The views of a scene show one set of named points, each view turned or mirrored, shifted and resized as a whole, with a little noise and some points left out.
(in the rows, 128 means zero)

Scene 1
View 1
(206): [113  94 167 117 120 146 130 150 100 109 115  90  75 127 152 117 105 122
 120 106 111 105 141 137 110 119 128]
(100): [173 114 174 126 113 153 143 100 153 132 146  84 156 165 198 146 122 110
 150 132  84 156 128 129 113 124 171]
(91): [ 92  88 170 129 130 147 133 138  96  89  89  91  52 109 130  90 113 121
 145 108 136 130 136 149 111 123 109]
(54): [111  86  99  93 143 105 105 126 107 122  90  90 112 142 133 146 133 108
 134  86 109 116 158 117 137 105  73]
(235): [141 104 150 110 121 141 124 130 127 129 130  95 126 146 170 144 118 112
 131 107  99 128 139 125 116 113 130]
(42): [130 121 148  87 112 161  92 203 117 157 171 137 127 121 176 170 101 114
  84  70 116 102 141 110  99  93 113]
(319): [132  96 137 118 135 127 128  98 132 114 100  86 124 146 152 129 135 106
 163 112 113 157 139 130 127 117 111]
(161): [104  96 107  88 139 122  92 157 105 130 108 113 108 124 133 149 126 108
 121  70 127 116 153 115 125  98  66]
(208): [ 96 102 149 107 129 149 105 171 102 117 115 120  80 105 137 121 113 115
 124  81 144 125 140 131 108 106  89]
(273): [123 118 177 116 115 171 116 168 123 128 146 124 104 113 167 129 107 116
 123  96 133 138 127 133  97 109 127]
(35): [132 125 125  95 131 150  89 154 145 150 145 141 159 122 164 163 131  99
 137  74 140 167 133 112 111  94  85]
(126): [144 104 131  94 120 132 112 145 122 144 141  98 137 153 174 166 116 112
 111  95  88 107 149 112 120 106 122]
(14): [131 103 136 106 128 136 114 132 126 129 122 103 126 139 159 143 125 109
 137  97 113 138 141 123 119 109 109]
(157): [133 112 117 105 140 132 104 112 148 134 114 118 156 135 153 148 145  97
 167  90 134 183 135 119 125 104  84]
(29): [117  92 178 112 108 151 131 177  85 116 135  85  63 131 165 127  87 131
  86 106  90  65 147 134 104 118 148]
(287): [139 116 173 121 117 163 126 137 136 126 140 110 122 130 175 132 116 112
 141 109 119 153 127 133 103 115 139]
(256): [153 103 135 112 128 128 127  95 143 130 120  86 153 162 173 151 134 104
 154 114  93 153 140 122 127 115 127]
(158): [143 115 194 134 112 172 140 130 138 119 142 102 115 132 181 121 111 115
 144 123 116 156 121 142  99 123 160]
(305): [112  91 115 106 144 117 112 113 119 114  86  95 113 133 133 130 138 105
 158  93 126 149 146 125 132 110  79]
(173): [154 104 168 118 112 147 137 126 128 129 141  82 125 157 186 144 110 117
 124 122  81 118 137 128 112 120 161]
(159): [117  91 154 107 120 136 124 156  95 119 120  86  81 136 155 132 103 122
 105 101  96  85 150 129 115 114 126]
(46): [152 115 168 121 117 158 130 122 144 131 141 102 140 144 183 140 121 110
 146 116 107 156 128 130 109 116 146]
View 2
(287): [119 130 112 141 120 117 117 131 140  74 133 146 121 105 118 122 145 113
 131 135 129 124 131 121 141 111  96]
(42): [121 115 109 108 120 158 139 132 145  41 180 133 101  99 121 100  90 160
  94  86 155 132 143 108 146 102 139]
(206): [158 125 109 136 121 130 132 108 141 107 126 133 111 107 129 141 115 110
 130 118 118 161 151 126 109 110 118]
(256): [ 90 132 130 164 109 105 126 141 114  92 119 161 150 143 132 116 137 129
 121 139 105 123 101 137 145 131 116]
(91): [183 135 102 139 145 133 135 110 122 137 102 134 119 108 145 151 128  81
 138 131 126 150 171 124  99 105 105]
(14): [119 129 120 144 125 129 136 135 114  93 128 151 136 129 138 116 120 128
 114 122 126 126 128 125 136 119 124]
(159): [148 119 112 136 109 132 138 105 145 101 137 132 109 112 127 139  97 128
 122 105 109 175 142 130 108 115 133]
(35): [108 130 117 127 146 150 141 160  98  65 146 154 141 127 145  88 120 139
  95 114 162  87 134 110 160 109 125]
(173): [104 124 121 152  93 104 117 119 154  75 138 146 119 114 109 130 131 131
 132 130 101 153 111 134 134 122 110]
(319): [120 136 124 160 127 114 132 136 104 115 104 157 151 140 144 125 137 110
 125 141 112 124 123 133 131 125 112]
(54): [136 127 125 147 133 144 158 132  86 126 115 149 151 155 164 118  90 135
 100 107 118 141 133 133 118 127 154]
(273): [139 128 103 123 131 137 125 128 144  69 146 136 107  92 120 120 131 114
 123 121 148 124 153 111 136  99 102]
(46): [101 130 118 149 112 109 114 135 138  70 133 152 128 113 116 118 150 119
 129 140 121 119 117 125 149 116  96]
(158): [121 133 110 144 115 107 107 126 155  74 130 145 114  95 107 132 159 101
 143 147 124 127 133 122 139 109  80]
(208): [167 128 104 120 150 155 145 125 116 103 130 134 117 108 147 124 107 112
 113 108 151 132 170 113 118 101 125]
(126): [103 120 124 141 104 129 138 130 131  72 150 146 126 129 127 112 101 154
 106 107 116 144 114 129 139 123 140]
(29): [159 115 106 127 102 133 132  93 170  90 149 122  89  92 113 147  96 128
 128 101 110 189 151 127 102 109 128]
(305): [138 135 121 151 144 135 148 138  83 128 102 154 155 147 164 119 116 113
 112 126 126 122 138 129 124 122 131]
View 3
(14): [117 138 126 139 135 104 126 103 150 129 128 111 131 115 131 146 128 122
 126 136 149 133 136 107 140 142 129]
(42): [140 134 122 184 130  90 125  90 152 108 154 139 135 110 110 173 129 128
 137  88 159 140 128 140 114 113 110]
(256): [112 126 129 144 151 111 118 110 148 141  93  96 125 111 138 132 134 124
 108 159 149 138 134  97 140 142 136]
(29): [105 124 143 125 134  92 138 110 123 112 157 145 170 152 113 175 123 105
 111  90 144 130 109 135 105 130 158]
(206): [103 130 137 112 126  99 137 106 130 124 153 129 156 143 123 156 121 114
 120 111 142 129 128 115 129 144 153]
(161): [129 173 116 130 120  96 131 101 168 106 160 124 134 112 137 168 126 104
 150 130 155 116 132 114 149 150 110]
(100): [105  93 139 158 157 113 117 106 127 155  85  98 129 121 123 123 133 142
  91 140 145 155 136 103 123 127 153]
(319): [105 135 129 117 137 111 126 107 146 141 117  99 130 119 140 131 126 122
 118 156 144 132 141  91 152 155 141]
(157): [124 145 115 145 130 110 120  95 163 139 122  94 109  96 139 130 128 135
 138 155 152 135 158  91 162 151 112]
(91): [ 92 136 134  80 110 103 143 101 128 133 173 124 156 147 129 145 112 119
 130 116 136 124 145  99 151 164 159]
(273): [116 116 129 146 120  99 131  88 133 133 158 127 139 125 113 146 120 142
 131  94 146 145 149 117 132 132 136]
(287): [109 109 133 144 133 105 126  96 131 143 129 113 134 123 119 135 125 142
 117 117 145 147 146 108 133 134 144]
(159): [108 136 137 122 135  96 135 111 135 115 146 133 159 142 124 168 125 102
 116 113 146 126 113 124 119 139 150]
(54): [119 172 121 117 132 102 128 112 167 112 136 112 136 115 147 161 129  94
 135 156 153 112 124 105 150 157 121]
(158): [102  94 138 139 133 108 128  95 118 153 128 113 138 131 115 126 121 149
 109 111 140 153 149 105 130 133 157]
(305): [112 160 122 109 126 107 130 106 160 128 138 104 130 116 144 143 124 111
 136 155 148 120 142  92 161 163 127]
(173): [107 108 139 148 152 105 123 110 128 137 106 115 143 130 122 144 131 124
  97 126 145 144 122 116 116 128 153]
(235): [113 125 132 143 142 104 125 105 141 132 120 113 136 122 127 146 130 122
 114 131 147 137 130 110 129 136 140]
(126): [125 137 128 162 149  99 122 108 151 118 116 119 135 115 127 161 134 112
 116 131 154 134 117 122 120 127 126]
View 4
(161): [146 149 162 116 129  92 112 157 159 125 131 142 136 133  75 170 128 123
 152 133 110 151 122 134 114 112 134]
(46): [110 132  89 114 154 139 119 104  96 136 133 129 133 143 129 131 141 134
 146  97 155 144  77 118 132 123 131]
(256): [126 154  98 134 153 117 105 107 108 146 137 129 149 147 121 131 130 110
 122  96 150 118  84 114 122 109 110]
(54): [153 153 153 128 137  84 108 143 162 133 134 147 151 137  83 156 113 118
 123 122 115 124 118 129 110 101 122]
(157): [117 173 113 127 146  93  87 146 114 132 147 127 143 137  87 139 156 106
 126 114 146 157  80 143 122 116 104]
(173): [126 118  99 117 152 150 134  88 109 143 124 134 136 146 142 137 117 137
 151  94 144 119  94  99 128 116 141]
(100): [111 133  70 124 161 150 121  81  81 149 132 124 140 151 149 121 134 125
 138  84 166 121  71 101 132 119 124]
(206): [133 100 130  98 147 125 143 114 149 117 124 156 133 130 112 139 104 169
 141 108 126 141 107 127 127 115 166]
(235): [128 132 112 117 147 130 123 110 119 136 129 135 137 142 120 142 125 130
 147 104 138 132  96 113 124 116 136]
(126): [139 141 128 123 136 134 123 116 120 147 122 127 133 148 120 165 127 113
 169 113 125 124 113  96 117 115 131]
(42): [127 130 144 102 122 152 135 138 115 133 116 118 108 141 109 189 150 124
 223 132 115 168 121 103 122 133 155]
(208): [128 120 147  94 137 108 128 149 153 105 131 150 125 124  82 154 128 160
 155 126 120 174 108 147 126 123 160]
(14): [128 141 122 118 144 115 114 127 125 132 133 135 138 138 104 146 132 126
 142 112 135 141  97 124 122 115 130]
(287): [110 123  98 105 152 137 125 111 106 126 132 134 129 137 121 133 137 146
 150 101 150 155  82 126 133 125 144]
(158): [103 110  83  99 159 147 133  98 100 122 133 138 128 135 132 119 133 161
 144  92 159 156  72 127 139 128 152]
(273): [110 114 116  92 143 140 133 127 116 114 129 136 117 132 110 147 142 157
 173 114 137 176  92 133 134 133 160]
(35): [113 167 124 117 133 115  97 155 105 131 138 116 124 138  88 164 170 105
 175 128 136 177  91 133 123 129 119]

Which points are out of place in each view (at most two, in the order of its rows)? Write none if all are in place.
view 1: (287), (159)
view 2: (35)
view 3: (161)
view 4: none
